Each row is a point on a tangle of strands that fork, close into loops and nearly touch. The rows are in no order.
Two points are linked if the straight distance between their rows is under 47.9. Some points are linked to none.
muram: [ 14  -7  -9  10  -4  22  30  38  -8 -17   8   9 -11 -19  14   1   6  11
   4  21  20   9 -13   4]
nopus: [ -7 -27  28 -19 -10   1  27   5 -24   8  -6 -10   4  12 -16  26   9  -1
  14   3   8 -19 -17 -14]
Gerob: [-12  31 -21  28  15  -3 -24 -34   8   8  17  13  23  -8  -3 -25  -2 -18
 -12   2 -12  -3  -9   2]
san: [ -5 -12   9  -7 -13  19 -28   1  -7  -9 -12 -15  -3  11   7  -3   8  -9
  33  -4  -6  10 -16  23]
lanod: [  5   5  -2  -1   2 -13 -28 -16  11   3   2  -2  -1  -3  16 -14  -7   9
  -6  -7  -6  13   2  24]
Tatu: [-23  -3  10 -17 -16  -1  23  15  -3  22  24  -1  17  -6 -13   3  -1   0
  -1   6  13  -9   4 -26]
bubod: [ -3 -14  -1  -2 -15  14  29  34   4   7  14   6   6  -7  -8   5  16   1
  18   9  17   3 -13  -6]
duvi: [ 11 -12   5   5  28  -3  10  -4 -18 -20 -27   4 -15   6  -7  20  -1  11
  -3 -12 -19 -31   6   2]
sova: [  5   1 -16  14  22  -1  -3   0   6 -14 -27  12 -28   0 -11  -2  -9  -1
  -7  -6 -28 -27  20   7]
zuk: [ -1   7 -18  15  -2  12 -17   8   7 -14 -16   4 -11  -5  -2  -4   0  -4
   0   7   3   9   4   8]
Vik: [-11  -9   2 -12 -20  16 -12  31   8   2 -15  -5  -2  13   1  -1  15  -9
  23 -10   9  14  -1  -4]
kisu: [-12 -19   7   0  -2   9  21 -12 -32   1   7  -5  16  -7 -18  20   4  -4
   3  24   6 -33 -27  -3]
mipu: [ 14  -2   0   4  16  12 -23 -24 -15 -17  -5  -6  -6  -9  19  -8  -9  -8
  12  10  -7   1 -21  35]
vorom: [  5 -20  25 -23  -2  -2  36   4 -20  -1   3 -12   3   9   0  27  -2   3
   7   4  10  -1  -7 -18]
vita: [ 20  -1   3   5   3  12 -19   5 -14 -20 -13  -8 -27 -16  32  -9  -8   5
  11  13   0  16   3  25]
bivug: [-11  27 -21  27  -5   0 -20  -9  17   2   7   9  16  -5   0 -26  -3 -10
  -8  -1  -4   7  -6  -2]
pilo: [-19 -14  26 -23 -14  -3 -14 -12  -6  16   1 -19  13  19  -4   7   4  -3
  20 -18   0   0  -7  -1]
vumil: [  8  10  12 -17 -16 -12 -14   6  15  12   9 -11 -15  -3  21 -31 -20  -1
  18 -19 -11   8  20   5]
lodod: [ -3   1  -9  -5  11 -21 -19 -28  12  18   1   2  -3   6 -15  -9 -10   3
 -11  -7 -23 -23  13  13]
fab: [ -8  12  21 -18  -7 -35 -16 -23  12  32  27 -10  16  -1  15 -16  -9   7
 -19 -17  -1   6  19 -10]
vem: [-18 -11  13 -14 -12  -2  -5  -4  -8   8  -6 -10   6  14 -12   6   1  -2
  14  -9   0  -7  -7   1]
Petu: [  8  10   0  -6  -8 -17 -24   2  18   6   0  -4 -11  -7  21 -24 -12   3
   2  -9  -5  13  17  14]
Lugar: [ -9  19 -21  16  20  -4 -35 -33  17  14   5   7  17   3 -10 -23   0 -20
  -3  -4 -21 -14  -5  13]
kibab: [ 12  -7  -1  12  25   3  17 -18 -32 -19 -12   1 -10  -3   0   6 -13   7
   4   0 -22 -36  -8  11]
tofi: [-22  10  15  -9 -24 -12  -8  -1   5  26  19 -11  10   3   0 -21 -11  -4
  15 -17 -12  -9  13  -9]
Moda: [  8 -10  -8  14  25  18 -13  -7  -8 -21 -32   1 -15  11  -8  12  14 -12
   3   4  -9 -10  -9  18]
rirag: [ 16   3 -13   6  23  -1 -24 -18   7   0 -13   4 -25   2   2 -17 -15  -2
   3   3 -32 -19   7  31]
seko: [ -8   5 -20  19   3   8 -12  -9   9 -12  -6  14  17   2 -14  13  20  -5
 -18   9  11  15 -21   4]
Papoz: [-13  10   2 -18 -15  -6  26  13   5  24  29  -4  11  -3  -8  -5  -9  -1
  -4   0  12   1  19 -34]
Riva: [ -6  17 -32  27   0   7 -13   4  20 -10 -12  12   1  -9  -9 -13   3  -9
 -11   8   1   7   1   0]
Sozu: [ 30  -7   3 -13  24 -13 -10  -2   9  -7 -19  -3 -33   2  23  16  -6  15
 -16  -2  -4  18  30   1]
per: [ -9   3   1   5   1  19 -12 -16 -16  -4   9  -7  10   1   1 -11  -2 -21
  26   5 -13  -4 -30  17]
Vas: [  1  19  -4 -14 -15 -16  20   9  13  18  25  -7   7  -5   0 -16 -19  -2
 -13 -10   9  13  27 -35]
rofak: [ 28  -3   3  -9  25 -10  11   8   5 -13 -21   0 -26   4  12  25  -2  10
 -19  -6  -2  13  27 -15]
Tikig: [ 11 -15   2  10   8  17  17   4 -23 -27 -11   6  -1  -2   6  19   9   7
  -1  18   8  -2 -23  14]
lusuk: [ 12 -13  -4  12  13  23  -9  -2 -19 -28 -29   1 -12   5   4  18  14  -3
   2  15   3   2 -21  17]
bizog: [-13  -1  -8   5   2  -4  25  13   2   4  -2  18   3   2 -34  23  18   1
 -19  10   8 -15  -3 -14]
tig: [ 16   1  -5  14  11  17 -26  -8 -16 -20 -11  -7 -19 -11  23  -4  -5  -3
   7  20  -3  11 -10  30]
varid: [ -4 -15  10 -15 -15  20 -17  19   2  -5 -15 -14  -6  12   2   1  10 -12
  34 -10  -1   9  -8   7]
pivar: [ -5  14   5  16  -2 -25 -33 -39  14  21  20   0  27  -2  20 -20  10   1
 -24 -13  -5   9  -1  10]
Vikuz: [  3  -9   2  15  10   9  27   3 -29 -22  -4   6  -7  -3  -4   7 -10   4
  11   7 -11 -31 -11   3]
Nuner: [-18   6 -22  20  -8   2 -14   1  22   7  -4  14  25   6 -17   5  23  -1
 -19  -1  11  14  -8 -13]
miv: [ 34   1   5 -17  10   3  21  15  -6 -20  -1  -7 -18  -2  28  12  -9  15
  -8   8  17  30  18 -13]
kotur: [  7   9  16 -26   4 -29  -5 -14  14  24  12 -13  -2   2   8  -7 -21   5
  -6 -17  -3   6  25  -5]
tafev: [ -7 -10   1   6  10   0  23   4 -13  -9 -14  14   0  10 -33  27  16   0
 -12   4   0 -24  -9 -11]
banu: [-13  -2  19 -12  -9 -13 -22 -11   9  20   6 -15  17  14  10   0   6   4
   3 -21   5  17  -1   2]
Fim: [ 22  -5   8  -7   4   4  -3   9  -7 -14 -13  -8 -27  -9  32   1 -13  11
   6   6   3  14  14  15]
zigo: [ -5  12 -16  11   1  -1  -4   8  19  -4 -25  13 -19   5 -22  -7  -9  -7
  -6  -8 -17 -18  25  -3]
suli: [-29  -7   4  -3 -10   2  -3  -3  -2  11   1  -1  21  17 -29  14  14  -5
   1  -1   8 -11  -9  -6]
vozi: [ 18  -2 -11  10 -12  19  19  32  -4 -14   2   6 -15 -20  22  -7   2   6
   5  17  20  21   1   2]
zosu: [ -8  15  -3  15   3 -15 -28 -43  -5  13  25   0  30 -10  15 -12   5   4
 -28  -2   0   7 -10  16]
Fom: [ 17   4  14 -24  -4  -8   8  10   7  -1   7 -13 -20  -2  20 -16 -26   2
  13 -12  -6  10  26  -3]
lomi: [-17  11 -17   6  -1 -10  10   2  13   5 -10  11  -5   1 -29  -2  -9  -1
 -12  -7  -9 -17  20 -12]
Nevi: [ -1  18   2 -12  -8 -18   4   1  20  16  14  -7   1  -6   5 -16 -19   2
  -8 -13   5  18  24 -17]
til: [ 32  -3   8 -19   7   5  39  18  -8 -17  10  -7 -10  -3  23  13 -11  12
  -4   8  14  19  10 -17]
Falir: [-17   6 -15  11 -13  -5   0   3  21  13   3   8  23   2 -16   0  10   6
 -15  -7  13   8   1 -16]
mibe: [ 10   9 -19  13  -9   5  -7  21   7 -11 -10   4 -16 -17  15 -13   0   6
  -5  11  13  24   8   2]
kipo: [-14   3 -13   4  -3  -8  17  12  14   6  -9  15  -2  10 -35  11   5  -2
 -17  -5  -1 -11  15 -21]
delaf: [ 20  -5   3  -9  19  -5  32  15   1 -18 -12   9 -17   6  -2  29   7  10
 -20   0   8   8  16 -26]
gib: [  0  11  14 -16 -25 -10  -7   8  14  22  25 -12  12   5  28 -25  -3  -4
  11 -28   5  30  15 -20]
mip: [-12  -9 -12   5 -13  14  10  37  18   5  -4  11   9   4 -19   4  26  -6
   8   6  21   6 -10  -9]
Pifu: [ 27  -9  11 -13  10   9  49  31  -9 -15   7   1 -11  -2  10  16   0  11
   4   6  15   6   4 -17]
ziko: [ 10  -7  -3  14   2  11  35  13 -16 -26   3  13  -6 -18   9  10  -2  15
  -5  20  10   2 -19   8]
Rafem: [-10 -16   5   6 -23  18  21  23  -8   8  28   2  15 -17 -13   0  17  -3
  28  16   8 -10 -32  -4]
nakud: [-32  -3   9  -7 -18  -3  -3  -2   0  28  13  -3  26   3 -18   8   7  -1
  -4   1  11 -11  -1 -23]
Zizot: [-12 -24  21 -12 -10   4  20  -7 -31   6  -1 -10   9   4 -17  24   8  -4
  11   9   6 -33 -19  -9]
salug: [-11  12  -5  -2 -13 -17  -4   1  18  14   1   5  12   1  -8  -5  -3   5
 -14 -11   8  11  12 -18]
zovo: [-17   2  13  -1 -21 -11 -14  -4  13  25  11  -6  32  15  16   2  16   6
  -8 -18  15  23   0 -16]
dibug: [  0  10  10   1  -8 -35 -30 -24  22  27  16  -1  15   3  17 -23  -3   5
 -16 -17  -6   6  13   5]
kom: [ 33   1  10 -14  13  -9  -1   6   5  -9  -8 -11 -28  -7  34   4 -15  13
  -7   2   8  32  26   4]
Lise: [-14 -10   5   5 -21  22  20  17 -13   0  19   1  13  -9 -17  -1   6 -11
  29  17  -4 -20 -28   0]
votu: [  9  13 -17   3  27  -7 -34 -30  12  11   4   9  -5   0   0 -29 -11 -14
  -2   1 -30 -16  -3  28]
Dum: [  0 -12   4  -3  21  -9  15 -13 -14  -6 -20   7  -9  12 -21  27   7   9
 -19 -10 -10 -19   4  -7]
Zule: [-15  -5  -2  -2 -17   8 -11  26  18   5 -14   1  13  20 -13   9  22  -6
   8 -10  18  16  -5 -10]
zeg: [ -7   3 -14  10  10  16 -24  -4   7 -11 -23   0  -7  11 -15   1   5 -18
  10   2  -7  -6  -6  17]
Zilo: [  2  -7   6  -3   2  15 -22 -15 -15  -9  -5 -10   2   5   6  -2   1 -11
  22   2  -6   2 -25  30]
tipu: [ -8   8 -13  15   4  -3  -7 -22  -4  -4  10  10  24  -9  -5   5  11   9
 -26   9  10  12 -21   6]
bidoz: [  3  15  -3   4   5 -11 -12 -27  -8  -2  19   2  -1 -17   8 -26 -20  -1
  -4   1 -16 -15  -2  24]
zabo: [ 21 -14  15 -12  12   3  53  32  -1  -6  12   3  -4   1  -3  25   9   6
  -2   9  25   5  -2 -24]
zuz: [ 15   0 -15   9  20   2 -21  -4  10  -8 -23   6 -31   3  -2  -9 -10   1
   1   0 -27 -24  19  17]
Fezu: [  8   0  12 -23   8 -11  21  -2   0   1   3  -8  -6   8  -2  16 -11   7
  -9  -5   4   9  21 -14]
zanup: [-15  -4   3   5 -13  21   0   1 -16  -7   6  -4   5   2 -11  -8  -2 -19
  34   6 -14 -16 -21   7]
raz: [-13  12 -14  19   8 -13 -16 -37  -5   5  19   8  28 -15  -3  -2  10   6
 -32   4   5   7 -17   1]
Navog: [  1  -3   3   9  -8  11  35  13 -23 -19   8   3 -11 -12   1  -6 -15   4
  24   8 -14 -23  -7   2]

A tip is a point with one link. Name the tips that can be reached along the links from each point below, in the order of the rows.
tig: delaf, zabo
bizog: Navog
zosu: zovo
Zizot: kisu, vorom
Petu: lanod, Fom

A piece is two or more points that can be reached from each other along the links. Count, over all rows, the pieces, the separate loops (a circle has one, a figure eight two, a Y none), the forks (points with three links) and the tips (points with one).
pieces: 5
loops: 3
forks: 4
tips: 8

How many points has the smallest loop of links through each point below? Write - if it is on no loop.
mip: 11
Moda: 9
Nevi: 12
Tatu: -
Petu: -
